Each row is a point on a landscape with many valleys, with its height.
From any point a ball rolls to the lowest of the 2 points nearest to it. It stops when none of these is lower. Distance is the straight distance between rows; heights are no part of it.
kifas: [ 32  10   6   2  17  12   0   1 -12 -13  -7  12  47 -30   4 -19  -2   3
  30 -25  30 -10   3  19 -17   5 -19   9 -14 -22 -18  29   8   2   7  12
  11   8   4   7   3  13 -23]  h=542
zap: [-32  72  49  -9  30 -44   1 -10  14  23 -51  39 -32  19  11   3  80 -68
 -48 -24  10 -58 -49 -32   9 -51  -5 -15  46   5 -18   8   0  -6  -4   9
  21  23  25  48  10 -30  66]  h=262
refu: [ 25  22 -26 -61  19  24  57  -9 -34 -30  19  69 -20 -12  95  -7  15  -2
  55 -21  -7   2 -58  39   4   8  11  44 -43 -37 -16   0   7 -36 -11  27
  40 -15  13  47  42  47  24]  h=537
sozo: [ 36 -19   7  23  -4  24  38 -11 -13   4  44   2   6 -76  -9 -38 -19  31
  14  22  43  15  48 -66 -11  61 -14  30   3  53  11 -42   2  56 -50   1
 -21  19 -17 -82  -5  -1 -24]  h=759
pizot: [-51 -12 -45 -40  21   5 -22   4   8  -3  -4 -23  -4  33  -2  91  -3 -31
  -3  12  -3  18 -35  48  21 -50  -4 -26  17 -60  -5  60 -17 -21   9 -21
   6 -21  -5 102  20  46   0]  h=617
tigu: [ 12 -54 -59 -28  42  19  26  58   8 -47 -17 -31 -30  73  -4 -10 -20  20
 -24  -1  13  -1 -17 -12 -37 -19 -12 -31 -24 -34  43 -21   9  -7  11 -45
  14 -46 -25 -15  25 -14  -7]  h=809
pivo: [  0  17  10  15 -43  12  17  21  20  25  41  13 -47   0  38 -15  -7   7
  18  39 -36  42  -5 -42  43  46  51   9 -18  22 -29 -25  -8  -4  36  -3
  10  -6  38 -55 -18 -17  15]  h=751
Goza: [-40 -52 -24  26  37  -9  -2 -32 -15 -13 -50  -5 -22  -6 -17   0  69 -21
 -35 -38 -14 -32 -32  51 -17 -28 -25 -22  53 -16  24   0   8   3 -36  35
 -28  -1 -41  26  -2   2   1]  h=689
zul: [  6 -24  -4  21  76  -2  -4 -18 -15 -15 -10 -10  37  -8  -6   6 -31  26
 -36 -36  30 -33  24  26 -29 -12 -35 -15  15  50  65  -7   2  10 -23 -46
  18   6 -48  14 -25  -8   5]  h=410
garez: [  -2  -13  -21  -39   -9   -4  -26   43   19  -25   25  -61    4   51
  -10   41 -102   45   -1   64   -1   13   26  -36   -6  -19   10  -27
  -15    4   38   14    8    2   17  -60    7   -8  -18   -2    3   18
  -16]  h=168
virim: [ 26  10 -25 -61 -15   6  49  32 -38 -54 -10  57   3   5  93 -54   1  28
  77 -21 -10 -12 -53  40 -25  -8  31  15 -50 -44 -26 -17  28 -23  11  51
  44 -14  21   9  51  31 -12]  h=522
Puf: [-36  -5  24  32 -35 -55 -44   2  12  25 -18 -29 -39  32 -24   9   5  -6
 -40  56 -21  11  -2 -25  10 -21  35 -31  31  13  17   4   4   2  11 -13
 -25  16  -1 -22 -22 -25  10]  h=607
zomo: [ 25  63  31  11 -52  46   4 -39  38   7   3  48  42 -47   3 -13 -16  -5
  46 -35 -43   3   9   3  24  26 -24  22 -40  31 -60  43   2  23  23  40
  10  28   4   0  10  -1  -4]  h=318
bib: [ -9  66  31   8  41  21  35 -57  23  10  -9  62 -23 -24  33  16  33 -31
 -28 -45 -12 -26 -43 -10  31   3 -25   9  12  56 -15  21  -8   0 -18 -26
  26  23  -2  32   4 -28  46]  h=345
mes: [ -1   8  64  70 -23 -26 -37  46 -33  36  17  -4  16  14  -5 -21 -15  24
  30  41  10   6  15  47  20  42  48   7 -17  -5 -32 -21 -11 -48  43 -47
  -7 -15  66 -28 -95  -5 -55]  h=589
Gigid: [-19  36  -1 -64 -38 -35 -26  10  51  30  10 -35  -8  42 -24  55  -4 -58
 -35  29 -22  20  35 -44  28 -27  30  -2   5  -3   6  12 -16 -12  51   9
  -7   3  24  23  38  25  63]  h=359
Minu: [ 13  -6 -31  -4  37  48  64  -1 -16  -7  17  53 -52  -8  67  -2  21   2
  24 -11  -3  30 -60  25  23  27   5  28 -27 -19 -20  -3  -6 -33 -19 -26
  31 -24   5  21   5   8   6]  h=525
Lunut: [  7   3 -34 -29  61   0  49  30  -4  -1  41  -3 -59  43  70  51 -30 -10
 -26  37  22  41 -56 -62  27   2  22 -32 -14  -3  15  -5  -7 -35   6 -70
  50 -16  10   6  15   2  32]  h=470
Reto: [ 24  -3 -18  22 -18  68  13 -38  48 -12 -27   6  33 -34 -51   3 -25   1
   6 -52  -3  21  24  -8 -16   1 -68  -7 -24  26 -11  40   7  63 -10  13
  -4  17 -55 -12  13 -32 -33]  h=514
roba: [-22  66  28 -12  23  -4  14 -52  31  23 -39  49 -16 -26  -4  38  65 -67
 -30 -47  14 -37 -52 -24  21 -39 -41 -18  40  21 -33  45  -9  21 -27  26
   9  35  -3  68  32 -22  49]  h=304
gal: [ 12 -19 -19  -3 -32  35  25  17  10 -23  18   6 -32   8  17 -53 -18  29
  25   0 -35  12   2 -16   4  33  22  25 -25   7   6 -49   6  13  12   9
  10 -20  -1 -59   2 -11  -7]  h=730
Tokid: [-10 -36 -27 -22  -7 -27 -58  -6  -7 -14 -40 -42  61 -10 -65  41  -3  -2
  11  -1   2 -15  30  59 -34 -58 -36 -19  16 -50   9  54  13 -10 -14  27
 -38  13 -41  69  24  46 -34]  h=577
pog: [-18  12  28   8  -2  24  24 -58 -45 -11  17  72 -14 -36  80 -45  16  37
  23 -26 -31 -52 -55  39  20  22  -1  29   3  49 -22   0  21  14 -57  21
  25  37  -7  28  -4  -5  20]  h=845
mapo: [-46  39  89  47  -2 -77 -46 -41 -19  27 -39   9  -6  21 -23 -19  48 -13
 -57 -23 -17 -72  -4  27  -7 -32  10   7  44  44  35 -38  -8 -14 -30  10
 -11  20  17  24 -61 -39  43]  h=662
res: [ 14  47  37   6  16  -1   1 -70  42  21 -37  11  19 -33 -53  12  59 -70
 -43 -84  -4 -26  28 -11   9 -10 -43  26  24  38  -6   2 -14   1  11  31
 -18  26 -12   5   8 -20  39]  h=306
karut: [ 31 -13  13  -1  31 -17 -16  40 -57  10  73 -29  26 -12  13  18 -63  42
  40  56  42  14  39   0   2  33  30  24 -15  -6   8 -31 -10 -33   7 -43
  -1 -10  36 -11 -44  41 -41]  h=811
Por: [ 26   5   5  50 -14  48  13 -27  44  19  12   2  10 -57 -52  12 -24  11
   0  -7   9  30  40 -28  10  42 -32  13   2  48  -8  18 -10  33  -7 -20
 -25  14 -22 -44 -22 -35 -36]  h=475
bug: [ 19 -34 -25 -13  32   9   2  48 -39 -39  10  -5   8  62  28 -33 -37  44
  16 -32 -12 -20   2  64 -28 -10  17  32 -48 -26  43 -60  -4 -41  33 -36
  43 -55  10  -1 -26  11 -22]  h=704
pivi: [  3 -22  24  21  35 -18 -38 -23 -26  22  42 -42  29 -15 -43  30 -35  15
 -14  -5   2  -8  72  50   8  18   5  55  11  36  49 -42 -18 -32   0 -34
 -19  -1  -2  10 -70  28  -4]  h=412
Gosek: [-37 -46 -32 -21  25  -4   1  11 -36 -58 -30   0 -21  45  60 -33 -13  53
 -11  -1 -16 -47 -64  27 -31 -40   0 -43  17 -11  32   3  36   8 -37  -2
  26  -6 -35  25  18  -5   0]  h=828
voka: [  9 -60 -34  38   1  13   9  55   1  24   8 -42 -51  20 -55 -10  37 -21
   5  37  17  74  22 -28   1  40  28  -9   3 -55 -10 -47 -16  -9  16 -12
 -36 -44  16 -70 -17 -21 -42]  h=746
kuga: [ 19  62  -5 -24 -25  13  55  -6  61  26 -28  39  -4   3   9   1  57 -73
  -4 -32  32  54 -51 -35  37  -8 -16 -36 -43 -40 -54  28 -21  16  42  30
  25  -1  35  -3  79 -12  37]  h=341
Veb: [-18 -35   8  18 -37 -31 -46 -20 -33 -14 -36 -17  30  -9 -15 -43   8  39
   7  -5 -28 -33  13  38 -33 -24 -12  -5  24 -10  15  -4  32  16 -30  54
 -26  20 -25  -6  -6   2 -25]  h=214
geno: [  6  10  30  22  36  -9  27  -3 -38  12  27  36 -30 -27  60 -24  12  22
  -7  27  37 -23 -48 -25  20  26  16 -11  20  37 -10  -4   5   2 -39 -26
  12  22   9  -6 -14 -25  16]  h=472
nolem: [ 17 -19 -69 -86  30  38  43   1  20 -65   2   7  -5  39  36  14 -39  10
  -9 -33  -3  -3  -9  -4 -29 -29 -29  -4 -41 -23  44   2  13   5 -10  -5
  35 -20 -38  29  75  21  26]  h=626
numi: [ -5 -20 -54 -61  16  -4 -23  21   5 -26 -13 -37  42  22 -29  59 -15 -19
   7   0  22   3   9  41 -20 -46 -20 -25  -4 -82   9  50  -5 -19  14  17
 -14 -18 -10  75  50  54 -12]  h=596
fopak: [-45   1  14  25  -2  21  -6 -36 -20 -27 -16  33 -24  11  68 -31  -7  40
  -6 -24 -60 -44 -59  52   9  -9   3  -1  13  32   5   4  17   5 -24 -15
  35  11 -13  22 -24 -24  11]  h=840
pova: [ -9  -3 -32 -85 -41 -16  30   3  12  -6  16   3 -42   8  44 -12  24 -26
  -3  28  -6  20 -20 -76  10  -3  34 -16   7 -13  -4 -18  15  32  -7  65
  -4  13  15 -28  88  20  56]  h=699
Bimu: [-15 -23  11   4   0 -57 -47   0 -62  18   7   2   1 -44   2  11  26  22
  33  54  31 -24 -26  24 -17 -24   5 -13  50 -29 -19  35  14  -4 -45  33
 -39  31  -5  47  -6  27 -17]  h=498
turiz: [ 11   4 -37 -49 -50  28  23  36 -11 -41  -3  23   3  -5  48 -34 -20  34
  79  18  -9  11 -39  -3 -23  -1  15 -13 -36 -46 -42  16  21  22   0  59
  17  -6  14   1  57  13 -35]  h=499
Kisos: [-19 -53 -55 -33   1   5  30  15  16 -15 -11 -29 -46  11  -2  12   5  -6
 -32  32  33  32 -26 -64  -9  -9  -9 -58  25 -15  30   3  14  41 -35   6
 -20   4 -36 -24  57  -8  20]  h=657
bisi: [ 48  80  36   0 -34  13  15  14  56   9   3  34  66 -22   1 -32  -9 -18
  40 -39 -20   8  35 -12  15  24  -4  22 -63  16 -38   3  -6  -9  73  18
  25  -7  34 -39   3  17   4]  h=221
bet: [ 21  -7 -36  -2  75  40  62  19 -24 -14  43  25 -51  20  74  22 -39  32
   2  13  10  31 -56  -7  17  22  -3  -1 -34   9  16 -13  -9 -37 -18 -79
  52 -29 -13  15 -12  -2   2]  h=503
zogo: [ 17  15  25  31  17   0  -8  19 -14  11   9   4  12  -8   0  -9   7  -1
  17   0  15   6   6  30  12  28  20  19  -9 -20 -23  -2 -10 -36  33 -23
   0 -12  38 -12 -40   4 -16]  h=564
Vufif: [ 31  11   0   7  -6   9  28  11  26  36  42  -5 -23 -28 -15  -5  23 -34
   7  13   6  57  42 -55  33  61  27  33  -9   5 -16 -40 -24  -7  34   2
 -16 -15  33 -73  -6  -1  14]  h=773
vop: [ 10  39  35  38 -55  -9 -23   1  29  37 -19  -4  24 -33 -50 -13  30 -32
  13   3  -7  16  24  -8  21  21   5   5   4  -1 -48  21 -13   2  37  30
 -29  15  29 -33 -11 -13 -18]  h=319
Tupam: [-12   4 -23  -4  39  12  47  -9  30  30  26   0 -75  30  23  49  15 -47
 -54   7  -1  58 -23 -65  47  15  16  -9   6  23  10 -23 -20 -20  10 -56
  21 -13   7 -19   8 -24  53]  h=414
lekez: [  0  11  20  47  24   4 -12  -4  49   5 -28 -22   5  20 -48  13  -9 -18
 -46 -22   0   8  24   9   8   4  -1  -9   2  20  18   5 -10 -20  38 -62
  -2 -11  -5 -21 -40 -33 -11]  h=481
rez: [-52 -40  29  45 -36 -49 -65 -25 -37   7 -13 -26 -14  12 -21  -9  14  28
 -10  19 -50 -24   7  67 -12 -11  26  12  34  -8  27 -24   3 -18 -20  23
 -38   5  -8  12 -57   0 -10]  h=250
Fozek: [-27 -62  23  59  16 -21 -24  -4 -71  16  42 -26 -14  16  -1 -20 -33  53
 -28   5  -8 -13  11  45  -1  36  27  18   3  37  80 -94 -17 -13 -49 -14
  -8 -14   2 -42 -88 -21 -19]  h=303
kigel: [ 26 -56 -48  35  29  50  39  48   7   2   6 -28 -45   9 -45  -4   2  19
  15  17  30  55  -6 -30 -11  35 -10 -13  -9 -18  -4 -22  -9  13  -9 -45
 -11 -41 -17 -53 -18 -39 -44]  h=728
logag: [-24  65  67 -11  36 -62 -17  -1 -27  42   1  24 -36  21  15   3  61 -50
 -39   1  17 -57  -5 -27  15 -30  26  28  42  15   7 -55 -11 -27  -7   8
  14  19  41  38 -29 -15  79]  h=215
Ziv: [ 26  25  -6 -34   5   9  52 -13  51 -18 -68  22  22  10  -4 -30  58 -74
 -34 -82  18   7 -25 -21   3 -27 -46 -28 -43 -31 -27   9   8   3  22  42
  15   2   3 -18  83  -4  33]  h=243
sor: [  0  48  11 -28 -26   7  -2 -35  58  46  35 -13 -20 -13 -29  61  -9 -45
 -23  15 -14  42  36 -61  48  14   8  17  14  38  -5  17 -25  13  26  -6
  -9  18   8   3  17  -5  57]  h=230
feg: [-29   6   8 -59  17 -41 -19 -21 -53 -12   2  18  -7  -3  53   6  40  -8
  11 -13  -9 -60 -40  23  -8 -39  10  17  43 -26  -4   2  16 -12 -32  58
   6  14   6  70  26  41  45]  h=133
fovo: [ 27  16  -1 -17  30  -3   0  45 -17 -15  36  -8  11  15  33  15 -57  26
  32  37  34  11  -9  -7   0   7  21  -5 -28 -24  -9  18  -1 -29  25 -44
  30 -17  28   7  -8  21 -17]  h=822
vumav: [ 27  69  47   6 -37  -1  -7 -30  73  28 -28   5  35 -22 -59  -9  34 -68
 -21 -53 -20   2  48 -35  25  10 -18  14  -7  29 -24   2 -15   6  54  33
 -15  17  18 -40  12 -14  33]  h=219
sas: [-16   4  23  38 -66 -42 -55  -4  -6  58 -14  -9   5 -43 -61  16  49 -27
  27  50  -5  20  15  13  11  -5  19   8  37 -23 -54  31 -10  -7   3  39
 -59  28  16  17 -19   5 -23]  h=368
Ziza: [ 13 -10 -41 -33 -48  38  25  41  24 -46 -36   4   7  36   5 -44 -36  41
  43  -4 -16   3 -27 -23 -33 -20 -18 -32 -46 -28 -20  18  24  44   4  20
  23 -19 -13 -22  57 -17 -37]  h=462
gine: [ 15  -2  -1  -4  11   8  -5 -46  51  -6 -48 -19  48  -7 -74  10  29 -62
 -54 -89  -9 -11  62  12 -12 -21 -56  11  -2   9  17   4  -2   1  27  23
 -20   7 -33  -8  21  -2  12]  h=358
beno: [ 47 -38 -52  -8  38  80  27 -45   7 -22  25  25  25 -42 -17  19 -16   1
  28 -63   6  19  37  29 -26  22 -53  50 -31  12  10  11   1  40 -29  21
  10  -2 -60  33   9  12 -21]  h=660
fozin: [-19 -10  37  31  27 -44 -19  -2 -63  10  -2  15  -7 -21  31 -19  23  28
  -4  23  29 -45 -41  24  -7  -5  11 -18  45  12   3   1   9  -6 -40  -2
  -8  23   8  20 -34  -8  -1]  h=487
Vonan: [ -5  45  48 -39  19 -44 -10 -15 -44   9  16  23  -4  -6  36 -21  55 -24
  -1 -25  -3 -62  -7   9   9  -7  19  44  24  -4  -5 -46  -4 -24  -5  48
  12  15  38  31  -3  21  68]  h=173
bidib: [-28 -50 -22   3  37 -14  -1  39 -26 -41 -26 -19 -39  77  33 -27  -2  24
 -39   8 -10 -24 -44  25 -25 -26  16 -40   0 -35  41 -32  12 -25  -4 -32
  16 -35 -11  -8  -6 -16  -6]  h=821
bogug: [ 25  27 -14 -58 -42  -4 -20  30  17 -23  17 -24  68   9  -5 -10 -49  15
  40   2 -25  -2  70  -4 -24  -7  16  22 -37 -17   1 -13   2  -9  52  32
   3 -15  16 -17  27  48 -14]  h=566
Miv: [  5  27  -3   8   8  32  34 -35  70  24   1   4 -33 -14 -25  40   8 -44
 -44 -22   9  48   5 -54  39  20 -13  -9   6  34   3  12 -23   9  13 -34
  -2   1  -7 -27  15 -37  35]  h=337
dami: [ -4 -51 -30  17   3  44 -26   3 -32 -36  -6   1  17  30   6 -28 -41  71
  29 -45 -45 -36  -1  91 -39 -22 -13  31 -14  -3  21  -4  14  14  -5 -13
  28 -19 -36  37 -36 -11 -42]  h=682
Kun: [ 35 -56 -46 -21  28  27  21  50 -16 -39  10 -30   9  20 -14 -29 -41  53
  19   9  36  -1  18 -28 -59  -1 -20  -6 -16 -11  38 -21  14  36 -15 -25
  10 -30 -36 -33  16  -1 -38]  h=796
vamip: [-32 -65 -25  28 -16 -29 -10  15   6   7 -20 -37 -68  34 -27  -7  24  -7
 -46  56  -1  34 -11 -44  -9  -6  20 -49  35 -14  30 -20  11  18 -17   1
 -38  -1 -25 -55   2 -35  -3]  h=632
Pusas: [-11  46  29  12   1  30  16 -25  -5  36  64  50 -29 -24  50  55 -11   6
  17  23 -29  14 -17  12  55  35   9  39   4  36 -56  35 -20 -29  -4 -29
  18  10  33  51 -35  -6  23]  h=417
bele: [ -5  81  17 -29  -7  18  12 -34  38  13   9  50 -18   5  36  37  16 -44
   0 -30 -46   5 -25  -4  44  -6   0  25 -15  12 -26  23 -18 -15  26  -6
  34   3  30  49  24   9  65]  h=396
ter: [  2 -26 -48 -19  42  47  14   4 -15 -46  -6  16  -2  33  30  -2 -17  23
  11 -55 -36 -13 -10  74 -22 -19 -16  41 -31 -27  29 -13  -1 -27  10 -25
  42 -33 -24  43   0  16  -5]  h=693
Dakik: [ 42   7  13  14  15  -5  20  21 -10  11  46  -4   9 -50   5  -7 -26  19
  16  54  62  23  25 -73  -3  42   2  -3   2  18  -3  -1   1  20 -19 -26
 -11  11  17 -57  -7   4 -18]  h=772
lev: [  4  26   8  22 -42  41  -3 -18  11  27  39  28   1 -48   3  24  -7   7
  42  17 -31  28   9  20  42  49   3  35  -3  10 -62  43 -18  -6  11  11
 -11  13  24  15 -24  -3 -16]  h=377
duk: [-38  -1   8  20 -82 -16 -24  27  49  -8 -30 -32 -37  68  -3 -33 -26  18
 -34  40 -65  10   3 -34   4  -9  32 -44  -4  10  12  -9  14  16  36   0
  -6  -9   4 -64  -2 -40   5]  h=562
seb: [-27  12  79  69 -46 -62 -58  24 -17  11 -20  -7  21  43  -9 -50 -14  28
  -2  22 -22 -22   3  49   0   6  54 -14 -12   5  12 -29   0 -27  25 -14
  -7 -11  45 -36 -77 -19 -27]  h=612
panep: [ -60  -45   39   71   -5  -31  -43  -27  -69   29   34  -22  -31   17
    4   18  -10   40  -17   18  -45  -17   -3   78   17   26   32   30
   32   26   34  -55  -16  -34  -37  -18  -23   -6    8   14 -110   -9
  -16]  h=278
bup: [ 29 -20 -14  12  13  27  32  38 -36 -25  11  28  -5  19  42 -74 -24  52
  34 -18   4 -10 -20  32 -10  22  19  32 -51  -4  15 -54   8 -15   6 -21
  44 -31   8 -38 -19 -13 -26]  h=716
Rut: [ -3   3   9 -42 -28 -53 -38  11  13 -18   5 -49  26  18  -8   5 -59  28
 -25  39  -5 -14  53 -50 -20 -28   2 -15   7  17  48  -3  16   7   2 -12
 -13  12 -11 -24  25  21  20]  h=288
lupu: [-11 -42 -33  37  39  28  33  -3   2 -14 -49   3 -24 -15 -11 -12  39   0
 -18 -19  29  -3 -51   9 -16   1 -28 -50  24  -3   2  17  12  23 -33  -1
  -9   3 -40  -4   7 -32 -23]  h=700
gide: [ 39   9  17 -21  25 -35   2  45 -52  32  77  -6  -3 -18  30   9   3  -4
  42  55  49  23  20 -24  15  41  52  32  -8 -27 -26 -39 -16 -41  22  -4
  -6 -10  65 -19 -20  43   1]  h=801
rimeg: [-20  73  11 -43 -50  -6   2  -6  50  38  -8  24  -7  16   9  25  39 -68
   0  -3 -23  18 -30 -31  46 -30  19 -14  -9 -15 -46  38 -17  11  48  40
  19   8  38  34  54  -1  65]  h=420
kefun: [-52   5 -28 -58 -57 -33 -24  21  28  13 -10 -24 -24  79  14  33  18 -53
 -35  32 -58   7  -5  -2  24 -52  47 -21   4 -38  -6   7  -7 -19  58  32
  -3 -16  32  27  49  22  50]  h=438
Bifo: [  1  -8 -18   8  15  24 -22 -24   0 -14 -40  -1  61 -33 -35  39  -5  -5
  23 -32  19 -13 -14  59 -25 -35 -62 -25   0 -32 -24  92   9  16 -16  26
  -6  16 -37  77   9  14 -44]  h=563
Fila: [-10   0 -35 -19 -84 -13 -46  11  13  42  31 -59  25 -33 -75  64 -29 -22
  34  84  -2  76  57 -28  18  -1  20   5   6 -30 -21  30 -30  13   3  17
 -52   6   0  24  27  43 -25]  h=468
Puz: [ 15 -48 -46  55  20  68  49  19   5   4 -15   4 -24 -35 -40  -6  23  20
  28   6  47  44 -36  -1 -11  34 -36 -34   1 -19 -37  32  -5  40 -42  -6
 -17 -13 -24  -8  -3 -47 -68]  h=712
sotat: [  7 -58  -1  24   7 -12 -14  19 -30 -10  26 -43  -1  16 -25 -38 -38  49
 -19  19  13  -3  43 -11 -28  17  10  10   1  21  73 -77   2  14 -21 -21
 -14 -19 -20 -69 -39  -7 -24]  h=340
runik: [-51 -12 -28 -33 -51 -14  -5  23  41 -21 -36 -17 -50  92  37 -12  -6  -8
 -54  17 -67  -7 -26 -21   8 -39  30 -47  -5 -19  17  -6  15  -3  36   4
   5 -16  10 -19  39 -19  38]  h=502
mapi: [ 15  -8  20 -23  -2 -52 -17 -24  -3 -18 -12 -27  54 -18 -13 -24 -30  31
 -34  -9  21 -35  60 -53 -39 -22 -32 -11  16  47  60 -19  27  33 -34   5
  -9  28 -37 -38  21   5  27]  h=350
ligon: [ 22  15  20 -13 -24  42  21 -61 -27 -25  15  71  37 -53  60 -50 -11  27
  59 -42 -20 -33 -12  22  -4  17 -22  36 -35  46 -45  16  41  44 -50  71
  19  50 -20  18  26  15  -9]  h=850
Zis: [ -1 -43 -13   5  31   2 -28   4 -14 -17  26 -48  16  21 -26  17 -70  47
 -22   5  -4 -10  50  21 -19  -4 -10  13   1  30  73 -33   0  -2  -7 -50
   3 -10 -39  -3 -43   9 -10]  h=379
neli: [-59  -4  -7  10  33  -1 -17 -18 -27 -38 -39  16  -6  22  56  10  -4  30
 -11 -18 -29 -56 -73  66 -12 -48 -21 -34  34   1  12  47  20  -2 -32 -26
  32   4 -25  71 -13   2  -1]  h=834
moti: [ 20   7 -24 -31  -2  17  16  -5  65 -20 -56 -10  38  35 -37  -8  23 -60
 -53 -84 -19  -6  39   8  -7 -28 -46  -4 -41 -36   6   1  -5 -15  53  16
   1 -19  -4 -13  56   4  25]  h=335
zusi: [ 25  26 -14 -36 -52   8 -25  27  17   2  34 -49  55 -29 -42  38 -60   3
  52  56   8  44  72 -36 -10  14   9  17 -24 -18  -8  24 -21  14  20  10
 -20  -9  10  -7  19  54 -37]  h=518
Daz: [  9   8 -13   4  -9  27  -3 -42  37 -10 -46 -10  59 -43 -54  33 -12 -21
  -2 -36  31  14  -1  -6 -15 -36 -83 -47  -8   3 -20  79   6  54 -23  35
 -14  31 -50  33  40 -11 -29]  h=543
kebi: [ 37 -13  -4 -43 -12  -6  30 -14 -10  -1  45 -18   1 -61  -2 -29   3  -5
  13  17  35  12  60 -84 -14  46   3  40   8  20  24 -56   4  41 -37  44
 -30  17  -6 -73  40  40  24]  h=747
vaviv: [ -2 -26 -26 -56 -54 -45  14  44  -7  -5 -12 -24 -21  11  13 -44  44 -27
  -1  45  17  18   9 -76 -23  -7  39 -27  11 -44  -5 -40  15  26   2  79
 -34   2  23 -66  79  23  14]  h=717
Rupom: [ 35  29  36   1  28 -33  -6  15 -10  54  51 -12  -5 -25 -24  23  21 -38
  -2  35  51  24  47 -50  26  39  29  33  14   3 -18 -28 -23 -29  21 -14
 -19   4  47 -21 -26  10  22]  h=789
nam: [ 19 -20  -4 -43 -24 -42  -6  20 -21  -1  24 -37   4 -22 -13 -26  25 -15
   8  31  14  12  59 -51 -22  21  28  25  10 -23  19 -60   2   6   3  56
 -42  -5  20 -66  36  44  14]  h=733
fozi: [  1  -2  39  48   7 -29 -29   0 -46  36  -4  27  34 -62 -29  31  41   5
  34  30  51 -19 -11  54  -4   0 -18   0  42 -24 -63  68  -2 -18 -28  10
 -43  30  13  58 -38  12 -52]  h=509
kupib: [-68 -10   0  37  50 -22 -12 -25 -18  11 -34  10 -39  17   7  36  74 -48
 -35 -20 -23 -33 -54  56   9 -33  -5  -4  60 -11   7   6  -9 -24 -17 -21
  -8 -13  -3  53 -37  -2  11]  h=681
Seg: [ 23 -53 -78 -62  33  73  45 -31  -2 -52  34  11 -14  -8  16  16 -27  21
  29 -31  -6  15   5   8 -27   9 -36  30 -26   3  34  -9  14  37 -48  30
  18 -10 -68  40  52  27   7]  h=646
Vomu: [ 17   9  24  63  90 -19   8  22   9  11 -25  -7  18   7 -27  17  -7  -8
 -42   2  73  -6  -6  -5  -8   2 -10 -51  12  28  22  10 -11 -27  15 -99
   7  -6  -3 -12 -49 -31 -28]  h=459
fugo: [ 26   7 -32 -84  12  -4   5  17   8 -51   9 -10  42  28  32   4 -48  14
   4 -24  -9 -20  36   4 -28 -26  -3  14 -33 -22  31  -3  12 -17  27  10
  25 -17  -2  17  51  40  19]  h=600
mokat: [-29  57  96  75  -2 -40 -29 -29  -6  21 -43  31  12   5   8 -29  18  10
 -40 -21  -2 -64 -31  31  11 -10   7 -14  26  60   0   7  -3 -11  -3 -36
  12  21  27   4 -63 -59   3]  h=650
zesi: [ 29  51  25  14 -19  24  14 -20  72   0 -25  27  28   1 -23 -30  14 -43
 -18 -74 -49   3  39   9  21  12 -15  32 -47  24  -6 -20 -12 -18  71   1
  19 -14   9 -41  -2  -8  25]  h=61
Pavis: [-21  -1  11  42  23   3  14  -3 -20  36  36  18 -46 -13  37  41   3  15
  -9  49  11  17 -39 -13  33  20  14 -15  36  28 -38  32  -5 -16 -23 -42
   4  15  19  23 -41 -27  -6]  h=449
sed: [  8   1   4  61   3  39   7 -24  63  41   7 -25 -10 -28 -79  47  -3 -22
 -29 -11   0  55  54 -11  33  43  -9  18  14  38  -7   3 -35 -16  25 -50
 -34  -5  -8 -36 -51 -38 -27]  h=427
pob: [ 11 -12 -22 -35  10  -5  51  13   9  -7  -3   8 -38 -12  22 -22  40 -38
 -15  14  56  25 -36 -75   3  11  14 -35   8 -17  -2  -8  15  25 -21  23
   3  10   4 -39  64   0  33]  h=679
talef: [  8  -1 -12  12 -41  28 -35  56  33 -13   6 -52  16  33 -55  17 -99  59
  33  57 -11  20  30 -20 -10  -1   1 -13 -31  10   3  28  -1  18  25 -68
   6 -23 -10 -14 -30  -5 -64]  h=292
vekev: [-53  15  63  52  22 -67 -47 -14 -25  24 -35  -3 -11  42 -20  18  50 -33
 -46  -3  -9 -44 -16  62   1 -27  22   2  41   2  19 -15 -13 -43  -1 -36
 -11  -6  24  43 -74  -6   6]  h=672
fite: [  3  -3 -26  -9 -76  27 -17  54  45 -26 -27 -37  20  38 -48 -23 -59  41
  20  27 -28  12  25 -42 -27 -17 -15 -30 -30 -10  -4  19   5  44  26 -14
  -2 -25 -10 -46  25 -18 -47]  h=392
kizur: [ 34  31  43  41  32   1   4 -27 -13  18  -8  34  49 -72 -24  14  26 -14
  14 -23  52 -24   0  24  -7  11 -43   4  11  10 -46  62  -4   1 -15  16
 -17  35   0  34 -14  -8 -32]  h=523
Damar: [  8 -35 -20  -4  17   0   8  22 -30 -21  27 -22 -14 -19  19 -17 -44  53
  11  53  36   5  -7 -47 -24  11   2 -28  12  12  29  -9  19  34 -44 -17
  -5   7 -27 -35   6  -2 -17]  h=785
mut: [-35  48  83  66 -43 -41 -29   5  -3   7 -32  27   0  41  40 -63  -1  28
 -16  -3 -37 -44 -41  27  17   0  43 -22  -3  34  -7 -13   6 -12  27 -17
  32   1  50 -28 -64 -49   9]  h=633
ves: [ 15 -45 -34  27   1  84   9 -35  -7 -21   9  28   0 -17  -3 -27 -16  39
  33 -59 -45  -6  11  65 -13  20 -29  51 -22  21  -2  -6   5  28 -19  10
  16  -3 -51  19 -21 -13 -32]  h=673
bugem: [-23 -42 -18 -52 -15 -39 -17 -14 -49 -34 -12 -11   2  -3  32 -34  16  31
   4   3 -16 -43  -5   9 -29 -27   6  -5  35 -24  23 -17  36  11 -45  78
 -20  17 -19  10  38  30  15]  h=174
muna: [-14 -17   2  16 -49 -24 -43  32 -41  50  18  -2   2 -18 -21  19  45 -28
  56  59   4  35   8  35  17  15  47  16  25 -62 -68  17 -16 -37  25  29
 -44  -4  44  20 -33  32 -36]  h=394
Bopev: [ 13  14  30 -12   6   2   5 -65 -19 -20 -31  36  51 -46  22 -42  18  -5
  12 -67  -1 -49 -14   6 -14 -19 -44   6   1  35 -30  27  40  38 -48  66
  11  56 -30  19  25   2   6]  h=856
vugep: [ 37  10  25  64  85   4   4 -10  -5  10  -2  11  64 -35 -27  12 -25  15
 -24 -33  72 -23  33  32 -17  10 -35  -8  -1  55  26  22 -13  -7   0 -76
  10   8 -18  12 -55 -19 -38]  h=433
regup: [-26 -21 -46 -15 -55  -4 -31  19  -5  50  20 -32   8  -3 -50  52  24 -44
  37  59  12  74   8  13  29  -7  31  -9  14 -79 -47  35 -29  -8  17  33
 -40 -14  20  38  23  33 -27]  h=426

Where does a ball stop that starts at each point below?
Vomu | feg
neli | sor
vaviv | sor
gal | zesi
mut | zesi
fovo | zesi

Call two points neighbours if one is among the 2 nearest of the other. Go from one point of each pair to the other, from neighbour to neighbour, staying as low as possible. Name the highest point that can't be avoided.
Ziv / zesi | gine
feg / garez | zul
feg / zesi | rimeg
sed / Ziv | lekez
zesi / sor | refu
